The views of a scene show one set of named points, each view turned or mirrored, and shifted as a whole, with a little noise and some points left out.
In the rows, zero is written as 128.

Scene 1
View 1
J80: [128 152 131 121 147 117 120 116 154  93 113 129 132 148 155 135  76 108
 130 116 136 122 105 148 156 153 133 113 106 137 128 139 138 158 104 146
 117 120 159 114 145 144  98 157 124]
J81: [138 163 126 129 132 141 132 123 139 108 139 121 122 102 143 127 134  99
 121 136 126 130  95 125 117  96 132 125 122 149 100 138 127 132 155 138
 104 120 143 118 100 120 127 131 116]
J438: [137 163 135 125 116 145 134 120 141 114 134 118 119 106 141 119 139 101
 118 147 118 133  98 124 110 105 141 133 128 141 105 141 126 128 159 140
 108 113 136 116 102 112 137 130 111]
J654: [139 144 131 106 124 142 137 135 131 105 150 110 118 109 144 114 145 117
 126 146 128 134 108 118 121 108 124 121 122 142 109 123 126 139 126 133
 117 124 153 116 112 130 126 130 117]
J652: [126 149 148 115 122 110 120 106 168 110 102 128 129 154 146 119  76 117
 133 136 134 122 108 149 153 181 153 123 113 119 126 146 144 155 114 157
 125 111 149 113 157 133 115 158 111]
J441: [137 154 133 115 121 138 133 123 142 113 133 117 120 115 144 115 133 111
 123 145 125 132  99 127 121 115 138 130 123 136 111 133 128 136 140 139
 116 116 145 113 115 124 130 133 113]
J871: [139 149 134 104 116 147 139 134 133 110 155 105 115 101 141 107 156 120
 125 153 124 135 107 115 114 103 125 129 129 137 112 126 123 136 138 131
 119 120 148 115 104 121 134 133 114]
J9: [143 136 130  94 112 153 147 151 120 106 174  94 111  93 140  96 183 133
 126 161 126 140 119  97 109  87 113 127 128 140 110 107 117 133 126 118
 120 128 156 113  92 126 136 118 117]
J947: [138 155 127 120 136 138 128 128 135  98 143 116 124 115 148 130 127 111
 123 132 129 131 102 126 132 108 124 119 115 149 112 133 126 138 132 131
 110 124 153 114 111 134 117 139 120]
J680: [141 145 126 107 130 144 136 138 128  99 156 109 118 108 146 118 146 117
 125 140 132 132 110 115 122  99 117 120 120 146 113 121 123 137 128 125
 113 126 155 114 103 130 123 133 123]
J872: [133 151 136 118 137 115 121 111 154  95 111 130 131 146 153 135  78 106
 130 122 140 121 101 149 152 156 140 113 107 133 123 146 137 159 111 149
 115 118 159 117 147 141 100 157 123]
J277: [135 140 138 103 125 132 130 126 145  99 133 114 123 134 149 116 113 126
 131 139 136 130 112 131 139 139 134 119 117 129 122 128 133 153 109 139
 120 123 157 114 134 137 116 143 120]
View 2
J441: [129 115 126 136 130 116 129 118 134 131 117 132 137 136 142 112 154 153
 139 105 125 130 141 140 142 140 141 112 136 141 128 136 151 168 130 138
 136 128 125 124 127 133 112 128 134]
J872: [116 111 137 109 125 150 139 108 147 128 141 141 157 149 141 121 143 121
 173 137 119 103 136 126 131 121 158 129 138 131 105 132 128 139 152 155
 108 133 117 157 149 167 127 146 123]
J80: [126 109 137 105 129 147 141 102 146 130 136 142 165 152 141 118 144 123
 169 137 122 105 137 124 135 114 160 128 132 126 105 131 131 136 156 155
 102 136 123 158 152 174 125 151 118]
J654: [150 119 126 132 142 113 125 120 131 131 110 129 137 136 143 114 145 161
 130 105 132 137 145 136 150 131 135 101 126 131 125 134 159 161 133 138
 139 134 136 114 129 138 109 130 133]
J871: [146 123 129 142 139 105 123 121 126 131 105 130 133 131 137 112 145 169
 124  92 128 140 145 143 153 136 134 100 124 136 131 134 160 165 129 131
 145 135 136 105 120 125 109 124 138]
J9: [170 128 129 143 156  96 118 127 120 135  88 128 125 122 138 112 138 182
 105  87 132 151 148 143 164 129 119  79 109 128 135 134 174 161 128 122
 156 142 155  88 116 120 104 123 139]
J947: [146 110 126 128 140 119 129 110 135 129 112 128 139 143 151 114 156 154
 141 123 131 134 146 137 143 126 141 109 137 127 119 126 154 158 131 144
 130 126 125 126 131 150 113 136 128]
J680: [154 112 126 132 144 109 122 116 128 128 104 127 138 135 146 114 151 164
 127 112 130 141 149 141 152 125 133  97 123 125 121 128 164 156 134 138
 140 134 135 115 124 145 110 133 130]
J652: [ 84 124 153 114 109 163 146 120 149 136 160 156 164 141 121 117 132 111
 177 111 108  79 124 126 123 135 161 135 130 145 113 148 108 146 163 142
 103 140 120 160 156 143 120 145 129]
J277: [125 125 144 118 130 140 138 118 136 137 133 144 155 138 128 116 131 134
 152 109 115 104 133 131 143 124 147 112 119 131 117 142 134 145 155 138
 116 148 138 137 147 142 115 144 126]
J81: [137 105 116 141 133 110 121 111 135 124 110 119 129 145 154 113 166 161
 137 115 137 143 148 143 140 140 140 114 146 136 126 126 161 171 121 148
 137 121 113 122 120 137 114 129 133]
View 3
J438: [116 134 134 160 129 122 134  98 147 137 113 127 118  96 120 113 148 133
 167 143 128 133 124 139 120 145 113 110 132  96 120 115 147 126 124 149
 151 139 130  78 123 148 108  95 154]
J947: [131 144 144 157 129 117 128 121 145 135 115 127 136 101 131 125 143 134
 150 109 139 136 128 130 123 142 105 109 137 102 123 114 129 117 132 153
 140 115 115  92 131 127 115 111 143]
J652: [142 114 183 159 123 136 113 157 120 152 102  91 169 117 119  85 148 123
 147 142 157 133 152 140 151 146 129  85 135 102 158 102 119 130 144 119
 128 114 107 105 133 157  91 146 101]
J654: [124 144 128 161 139 108 136 113 146 133 110 135 129 102 122 130 153 123
 157 112 129 138 124 126 125 133 109 113 129 113 121 117 133 116 121 155
 144 125 118  99 126 129 116 111 133]
J277: [135 138 150 161 136 113 121 137 133 142 107 116 148 110 121 117 150 118
 146 114 144 136 136 125 137 132 117 106 130 113 137 107 125 117 130 138
 130 114 107 109 128 134 110 133 110]
J81: [120 141 130 163 131 114 134 105 145 135 115 130 122  95 124 120 149 128
 164 129 127 132 125 135 120 141 111 111 131 103 120 114 142 120 122 155
 151 134 126  85 123 137 110  98 147]
J80: [146 135 184 151 122 133 113 155 134 147 111 102 165 113 136  98 136 140
 139 113 162 135 144 137 144 146 113  89 144  99 146 101 110 123 148 129
 124  96 101 106 141 138 104 143 122]
J441: [122 134 138 163 130 115 131 114 142 138 113 127 130 100 119 115 150 123
 158 135 133 134 127 136 127 140 115 109 133 102 128 118 140 123 124 149
 144 129 120  90 124 143 109 110 137]
J871: [117 145 113 165 142 102 138 106 142 136 109 135 122  98 114 133 154 116
 162 122 126 137 120 123 126 130 112 119 123 117 119 119 140 118 114 155
 148 136 122 100 121 135 116 104 136]
J872: [147 133 185 149 117 133 112 157 133 147 111  99 166 112 133  93 138 139
 141 116 159 132 145 137 141 146 116  92 144  97 147 104 115 121 150 129
 130 102 102 103 139 141 103 139 122]
J680: [124 152 125 161 136 102 134 112 147 132 111 136 126 102 128 133 146 126
 155 102 132 134 119 122 123 134 106 117 130 115 117 118 136 113 121 161
 142 120 116 100 125 123 120 112 137]
View 4
J871: [140 118 111 139 101 109 119 134 128 136 117 116 121 124 126 155 112 125
 140  94 110 130 139 111 145 127 138 138 129 118 132 122 131 105  97 113
 134 113  99 134 133 132 123 104  97]
J81: [149 113 111 138 119 101 117 136 116 117 125 109 135 124 134 143 103 116
 138  89 104 115 131 102 157 142 121 135 120 111 144 131 151 114 101 113
 146 127  96 146 125 123 140 129  95]
J947: [139 111 116 137 124 110 123 142 121 125 119 112 134 123 122 142 109 123
 133 104 102 123 139  99 154 133 118 129 125 113 139 148 135 115 108 117
 155 126 116 137 123 124 142 128  96]
J277: [136 122 129 150 130 131 121 130 126 140 126 113 130 112 114 139 115 135
 144 122 105 132 152  92 140 139 122 124 118 118 124 151 120 120 105 140
 151 127 140 120 125 125 135 113 101]
J654: [139 116 110 141 109 113 119 136 126 134 116 114 123 123 117 155 112 123
 136 105 110 131 142 105 150 131 135 132 124 117 130 133 127 112 104 117
 142 117 110 136 133 130 129 112  99]
J438: [151 124 118 144 116 103 121 130 117 116 133 109 132 124 136 144 105 117
 145  79 109 115 131 106 148 142 124 140 114 111 141 111 153 118  89 114
 138 127  88 144 125 123 141 118  98]
J680: [136 110 109 132 110 108 121 140 123 132 106 114 131 123 118 156 111 120
 132 103 108 128 142 111 153 124 132 131 127 117 134 141 125 105 110 113
 149 111 112 138 127 129 129 116  97]
J9: [141 113 103 128  83 109 117 139 133 146  97 118 116 130 113 174 116 121
 132  97 114 139 141 124 145 110 155 141 138 126 129 118 120  97 104 100
 128  91  93 138 146 146 106  90  98]
J652: [134 138 152 173 162 146 123 116 120 137 159 108 133  99 125 115 113 146
 161 122 102 124 158  71 130 167 107 114 105 113 123 150 130 136  93 162
 159 155 162 109 112 107 153 124 104]
J80: [133 120 142 163 162 142 124 131 120 139 140 111 141 102 112 118 116 142
 145 142  98 126 161  70 138 156 100 112 110 114 125 177 117 134 112 154
 172 148 173 112 112 106 156 132 102]

Which points are out of place in each view (at most two, in the order of its rows)? Write - if all are in place.
view 1 -> -
view 2 -> J652, J277
view 3 -> J81
view 4 -> J80

Scene 2
View 1
J402: [136 129 168 123 124 123 128 112 136 122 157 114 177 128 146 137 118 150
 136 129 165 137 144 118 117 128 125 126 144 123 122 127 124 119 154 121
  96 126 155 119 131 115 159 119 104]
J272: [131 145 108 104 144 142 128 130 161 134 158 129 118 132 151 113 147 136
 143 120 117 118 114  92 125 122 122 130  95 125 108 145 126 115 107 110
 107 137 115 118 130 126 124 137 156]
J642: [131 132 149 107 121 130 129 117 154 130 157 114 131 133 139 116 143 142
 128 109 139 110 144 119 123 114 130 124 105 114 128 138 112 100 125 124
 101 121 112 122 120 124 145 109 135]
J213: [120 116 159 106 125 121 117 100 167 132 134 109 127 126 133 132 139 144
 117 115 156 109 154 128 120 117 130 123 113 110 136 136 116  99 142 134
  76 119 115 119 133 118 140 120 111]
J109: [120 129 123 106 148 136 120 112 168 131 138 125 124 123 142 130 135 138
 128 127 140 124 129 102 121 125 122 127 107 120 113 138 127 117 128 120
  83 136 124 117 143 120 124 139 129]
J552: [115 123 138  99 135 128 117 104 176 136 133 113 108 123 135 125 144 138
 119 111 141 104 142 117 122 115 129 125  98 113 129 141 115 102 128 130
  77 127 103 121 137 119 126 125 126]
J762: [126 139 128 105 131 131 126 123 159 134 153 120 126 132 144 119 144 139
 134 116 133 112 129 107 122 118 127 130 102 120 119 143 121 110 120 121
  98 129 112 120 130 122 133 124 144]
J291: [144 147 128 115 137 134 136 131 144 128 170 127 153 133 155 119 131 144
 149 123 135 128 117  98 122 127 123 131 121 128 107 138 128 119 123 110
 117 134 137 121 124 122 144 129 140]
J633: [127 126 144 112 131 130 123 112 157 129 147 117 138 126 141 128 134 146
 127 123 150 119 141 113 120 122 127 126 119 119 121 135 122 112 134 122
  89 129 127 119 134 119 141 126 119]
J862: [123 124 148 111 127 124 123 108 157 129 144 112 139 124 141 130 132 145
 125 121 154 118 141 119 121 121 127 127 120 118 126 135 120 109 140 128
  88 125 127 119 134 117 144 121 118]
J497: [135 133 162 119 120 127 127 113 141 126 159 112 160 130 143 128 126 147
 134 120 156 126 145 121 118 119 128 125 134 120 125 131 120 108 143 122
 100 123 137 120 123 119 155 113 113]
J550: [130 131 137 116 142 129 126 114 154 127 146 122 149 125 145 133 126 146
 132 129 152 132 131 104 118 130 120 127 128 122 113 131 131 120 141 118
  89 136 144 120 140 115 139 136 115]
J694: [135 141 123 121 147 136 135 125 144 124 157 130 162 128 154 133 122 148
 146 136 142 142 118  92 119 133 117 129 134 130 105 132 140 130 133 112
 101 141 155 119 138 116 137 145 125]
J257: [121 124 147  99 124 128 120 107 168 136 143 111 112 129 135 120 147 140
 120 108 139 102 146 121 120 113 132 125  96 110 133 143 110  95 124 130
  86 120 103 121 127 124 135 112 135]
J322: [120 125 144 122 147 129 124 105 157 126 132 120 157 118 143 145 118 150
 128 138 164 140 134 106 119 131 120 125 137 125 112 127 138 128 151 123
  73 139 150 117 152 111 136 143  98]
J218: [131 149 100 100 144 140 130 135 164 135 161 129 109 135 152 107 155 135
 143 114 108 109 115  93 124 119 125 134  86 124 108 150 120 111  99 111
 115 133 103 121 124 128 122 131 170]
J196: [127 137 129  97 124 131 127 123 162 133 156 118 111 134 144 109 155 136
 132 107 126 103 132 112 121 113 131 128  89 116 127 149 111 100 111 122
 101 122  99 121 121 131 132 117 152]
J124: [122 113 179 120 121 118 120  95 153 126 137 109 154 120 136 143 122 152
 119 124 173 124 157 131 115 121 128 118 139 112 136 125 122 108 160 134
  71 122 139 121 139 113 154 116  90]
J573: [115 112 163 108 124 122 118  96 170 132 131 109 132 118 132 135 134 144
 117 117 161 113 151 126 119 116 130 124 118 109 135 135 117 104 147 135
  69 119 117 120 140 113 140 119 105]
J940: [139 140 150 111 120 129 133 125 140 127 168 118 151 136 151 116 136 144
 142 113 137 118 135 117 117 117 126 128 120 117 123 136 115 105 129 120
 117 121 127 121 115 126 153 112 136]
View 2
J497: [136 136 152 121 141 138 142 137 115 141 107 121 140 127 131 127 122 151
 157 116 133 111 151 141 101 108 110 154 140 120 122 161 142 121 135 111
 125 103 107 132 142 122 117 147 120]
J218: [116 114 136  86 142 130 122 153 125 177 136 127 147  99  94 165 103 133
 145 126 129 130 138 182 156  96 112 125 112 114 169 124 115 128 110 143
 138 102 118 123 114 130 112 109 103]
J862: [138 138 150 105 145 123 133 129 114 147 106 124 134 126 126 134 133 149
 149 114 138 112 152 146 124 101 114 160 130 122 123 150 137 124 125 123
 123  97 113 130 133 115 126 142 117]
J109: [134 141 139  97 141 119 117 137 114 147 115 130 121 121 111 151 133 134
 144 114 143 115 136 156 148 103 102 149 120 132 145 143 119 119 104 132
 127  92 120 130 122 127 129 130 120]
J257: [127 127 149  92 152 112 129 123 122 162 106 127 141 115 118 141 130 145
 141 113 128 107 162 160 139  84 125 158 108 114 127 131 138 131 129 137
 117  98 114 118 125 113 124 134  99]
J272: [123 123 137  92 140 131 123 154 122 167 133 126 139 104  97 159 111 131
 148 126 134 129 135 177 149 104 109 131 118 121 167 134 113 127 107 137
 138 102 116 128 119 133 114 113 114]
J642: [127 122 150 101 148 127 131 132 121 164 113 123 149 114 120 140 121 147
 148 118 126 112 159 158 127  91 123 151 124 112 131 139 140 129 134 127
 121 101 111 122 131 119 116 134 105]
J940: [128 122 150 112 141 140 140 144 118 161 119 121 155 115 122 137 109 152
 159 124 127 118 151 157 108 104 118 143 135 111 136 150 137 128 138 118
 129 108 104 130 139 123 107 132 109]
J552: [130 138 143  91 146 112 115 128 117 149 109 132 127 121 109 146 140 135
 135 109 138 109 147 159 153  93 109 158 110 129 136 137 125 128 108 136
 120  94 124 123 120 118 133 133 113]
J633: [135 140 147 108 142 126 131 133 114 146 108 125 131 125 121 139 131 144
 150 113 136 110 146 150 128 104 111 156 129 126 129 148 133 121 120 120
 124  98 114 130 129 123 122 140 116]
J213: [136 141 150 101 150 113 128 115 114 145  96 127 131 127 128 133 143 145
 144 109 136 100 160 141 132  89 120 171 119 125 110 144 142 127 127 123
 115  92 116 123 131 111 129 146 111]
J402: [141 146 147 136 131 144 147 144 109 132 111 120 133 134 133 123 122 152
 167 119 144 115 136 132  85 127 101 147 157 126 122 179 136 115 129  99
 131 102 101 142 146 130 116 149 135]
J124: [146 154 153 120 146 120 135 113 109 127  90 125 125 136 144 120 148 153
 148 108 143  97 155 123 111 103 112 175 135 127  97 162 149 123 131 110
 114  92 110 132 140 113 133 160 122]
J694: [137 147 138 117 128 143 132 158 109 135 125 123 125 125 111 145 118 137
 161 121 150 126 118 146 116 128  94 133 147 132 152 166 117 114 103 114
 142  98 113 143 134 138 118 134 139]
View 3
J497: [118 151 135 131 124 124 112 165 140 104 131 130 112 101  98 152 101 125
 144 138 125 155 130 142 128 124 137 139 141 101 153 147  96 140 109 134
 117 139 139 102 118 138 149 135 126]
J642: [128 133 128 119 127 118 119 163 133 129 117 142 119  93  98 145 108 146
 121 132 125 143 119 138 133 113 127 128 138 109 147 145 109 136 109 115
 121 136 135 123 109 162 142 131 118]
J940: [122 140 135 148 125 130 128 181 139 132 129 124 112 101  98 152 106 135
 130 130 114 125 131 136 122 116 130 130 131 105 143 145 116 142 111 115
 129 134 132 103 113 149 134 138 112]
J402: [111 162 138 135 123 134 116 164 140  88 133 124 105 108  97 155  96 110
 155 137 130 159 139 144 125 134 139 149 141 102 150 150  90 142 109 143
 115 144 137  91 118 122 147 139 135]
J124: [115 157 135 100 129 125 107 141 134  78 120 147 110 105  96 150  98 121
 147 144 140 187 125 148 140 138 133 153 156 108 150 152  80 136 107 146
 106 143 143 109 115 136 158 133 145]
J109: [119 144 132 127 139 139 137 139 125 123  97 132 119 116  96 159 105 146
 117 130 150 155 127 130 131 130 119 143 147 137 121 142 116 131 122 105
 122 136 120 122 108 136 130 142 122]
J196: [131 122 125 124 130 120 129 160 128 150 105 141 125  94  99 143 115 161
 107 128 130 136 114 131 137 107 122 123 139 120 136 142 125 134 113  97
 125 130 129 132 106 171 133 131 109]
J213: [122 143 130  99 133 120 113 140 128 104 106 152 117  98  98 143 104 142
 125 139 145 174 113 141 142 124 128 144 149 120 143 149  96 133 110 125
 110 138 138 126 113 156 149 133 131]
J552: [121 135 128 110 136 131 132 133 123 124  90 144 122 109  94 153 110 152
 109 133 150 161 117 133 141 125 116 140 151 137 125 143 117 130 121 105
 119 136 128 131 107 151 133 136 123]
J550: [114 151 136 133 133 140 132 148 132 106 111 124 112 115  99 161 102 131
 134 132 141 154 137 135 127 136 126 143 144 124 130 145 107 135 119 124
 119 139 128 107 112 124 135 140 128]
J633: [119 144 133 123 129 131 125 151 131 111 113 135 113 106  94 153 104 136
 129 133 138 158 126 138 132 124 128 143 145 120 136 143 108 137 114 122
 119 137 132 114 115 143 140 138 125]
J291: [118 145 134 158 127 139 137 175 134 131 122 109 111 110  97 161 106 132
 130 126 123 124 138 130 119 120 132 135 132 117 132 140 121 143 119 111
 132 134 123  98 113 131 127 142 114]
J762: [122 134 129 129 132 130 131 155 129 138 108 133 121 103  97 153 109 148
 114 127 132 138 124 132 130 117 124 131 140 122 132 140 122 138 114 103
 126 135 129 122 109 154 129 138 115]
J694: [110 159 141 155 128 152 141 160 136 109 116 102 108 124  96 169  99 122
 137 127 137 138 148 131 116 136 128 146 139 124 126 144 115 138 121 116
 125 139 122  93 116 112 124 146 123]
J573: [121 145 130  96 133 122 109 135 128  98 105 152 113 100  98 147 102 140
 130 139 147 180 115 146 145 127 124 145 154 118 144 149  94 135 108 129
 107 141 140 124 112 148 150 133 134]
J257: [128 129 128 104 131 116 118 147 128 131 105 151 121  92  99 140 111 155
 114 134 134 154 110 136 144 113 122 134 143 118 140 145 110 135 109 111
 117 133 135 132 108 168 142 129 120]
J272: [123 128 131 147 134 138 147 161 127 152 103 118 121 112  98 157 112 153
 106 124 133 121 128 124 124 119 122 129 136 134 119 134 138 136 123  89
 134 130 118 119 107 146 118 140 107]
J322: [108 164 141 125 136 146 130 135 130  84 107 125 109 127  96 165  95 121
 140 137 154 174 138 138 127 144 125 157 154 130 128 151  97 133 119 130
 115 143 129 103 116 110 139 145 136]
View 4
J940: [121 151 146 125 143 122 140 130 123 136 125 126 159 120 117 159 105 144
 111 124 162 119 132 147 143 143  95 115  86 119 148 131 147 125 104 119
 142 113 117 116  94 133 111 107 126]
J642: [111 156 148 112 150 134 146 127 119 134 119 128 150 119 113 162 118 140
 109 132 157 128 131 143 149 135  96 119  83 109 160 140 144 130 102 136
 151 111 119 119 102 125  98 122 124]
J196: [112 164 138 107 158 143 149 122 100 112 111 138 145 117 103 165 113 136
 107 144 158 139 130 142 160 128 106 121  83  97 163 140 136 129 109 131
 146  99 126 117 103 105  96 121 119]
J257: [104 160 148 103 156 137 151 117 107 129 113 131 140 122 112 163 131 135
 109 135 158 136 132 139 149 126  98 130  81 103 166 150 143 135  97 145
 149 109 117 125 113 121  89 133 123]
J762: [111 155 134 116 145 136 144 121 105 119 115 131 150 120 109 150 112 136
 111 133 161 133 127 145 155 137 108 121  89 112 151 139 134 122 107 132
 132  99 131 120 110 115 102 126 122]
J109: [103 147 130 113 132 132 145 112  99 127 115 121 146 129 114 137 125 131
 119 126 163 138 127 144 156 143 113 127  86 125 146 149 129 119  97 147
 113  94 135 123 123 123 102 152 125]
J573: [ 94 148 156 104 142 123 154 118 119 156 118 118 140 128 123 157 150 136
 120 122 159 127 130 135 144 131  90 137  77 123 160 155 149 136  81 161
 142 119 116 131 123 146  89 150 132]
J862: [106 149 147 113 141 120 146 122 121 147 122 120 148 126 121 150 130 138
 116 122 162 124 130 139 144 140  98 127  83 127 150 146 144 130  88 144
 135 113 121 124 112 139 101 137 128]
J497: [112 147 152 123 138 114 142 132 133 159 127 116 158 126 126 150 117 144
 115 113 162 117 132 141 136 143  89 119  88 132 143 137 150 125  93 134
 135 121 119 121 103 153 110 119 134]
J633: [103 147 142 116 134 124 143 123 118 143 119 119 150 127 119 147 125 136
 116 120 165 128 129 144 146 142 101 124  88 127 148 144 140 125  92 142
 126 107 125 125 114 138 104 138 127]
J694: [115 137 126 134 114 120 133 125 118 141 126 111 166 133 123 123 103 138
 119 114 172 124 124 150 148 161 114 114  97 147 123 138 130 106 100 127
  94 104 137 116 114 140 124 133 128]
J402: [112 140 151 129 126 106 138 130 139 170 133 108 163 134 135 140 119 146
 118 104 167 110 133 144 132 156  88 118  90 148 136 142 152 122  84 139
 123 126 118 121 107 167 117 128 139]
J322: [ 94 135 138 119 116 114 141 119 121 160 124 106 153 135 131 123 135 133
 123 106 167 124 125 138 145 157 103 129  90 154 133 152 138 115  84 156
  97 107 132 129 130 156 108 158 133]
J552: [ 97 154 135 102 142 137 150 116  97 126 110 129 141 124 109 147 137 131
 114 134 161 139 126 137 160 131 110 130  81 115 156 153 133 127  98 155
 126  95 130 127 124 118  90 153 122]
J218: [119 163 121 117 143 150 144 120  88  91 111 137 151 118  96 148  93 133
 105 143 162 144 126 152 164 137 122 112  91 100 149 132 122 112 119 114
 126  78 139 116 104  92 106 119 111]
J213: [ 98 152 154 101 148 125 155 118 118 151 117 122 140 126 124 158 145 137
 115 124 157 130 133 135 145 131  93 134  78 121 162 153 146 135  86 158
 145 116 115 127 119 140  90 149 127]
J291: [122 147 131 132 128 126 134 126 115 126 125 124 163 124 116 139  95 140
 112 125 166 128 130 153 150 152 107 108  94 130 133 133 133 109 106 116
 116 103 133 112 101 128 120 116 127]
J550: [107 141 138 123 126 118 139 120 116 145 120 114 156 131 123 133 121 136
 120 115 169 126 127 144 148 152 106 121  91 141 136 147 138 114  90 142
 109 105 132 124 118 142 110 143 130]
J272: [115 157 121 121 135 144 138 118  94 102 113 131 156 122 105 142  97 133
 111 139 165 143 127 150 163 146 124 115  93 112 140 137 122 111 116 122
 116  83 139 114 110 102 110 127 117]

Which points are out of place in each view (at most two, in the order of its rows)? Write - if all are in place.
view 1 -> J552
view 2 -> J402
view 3 -> J940
view 4 -> -
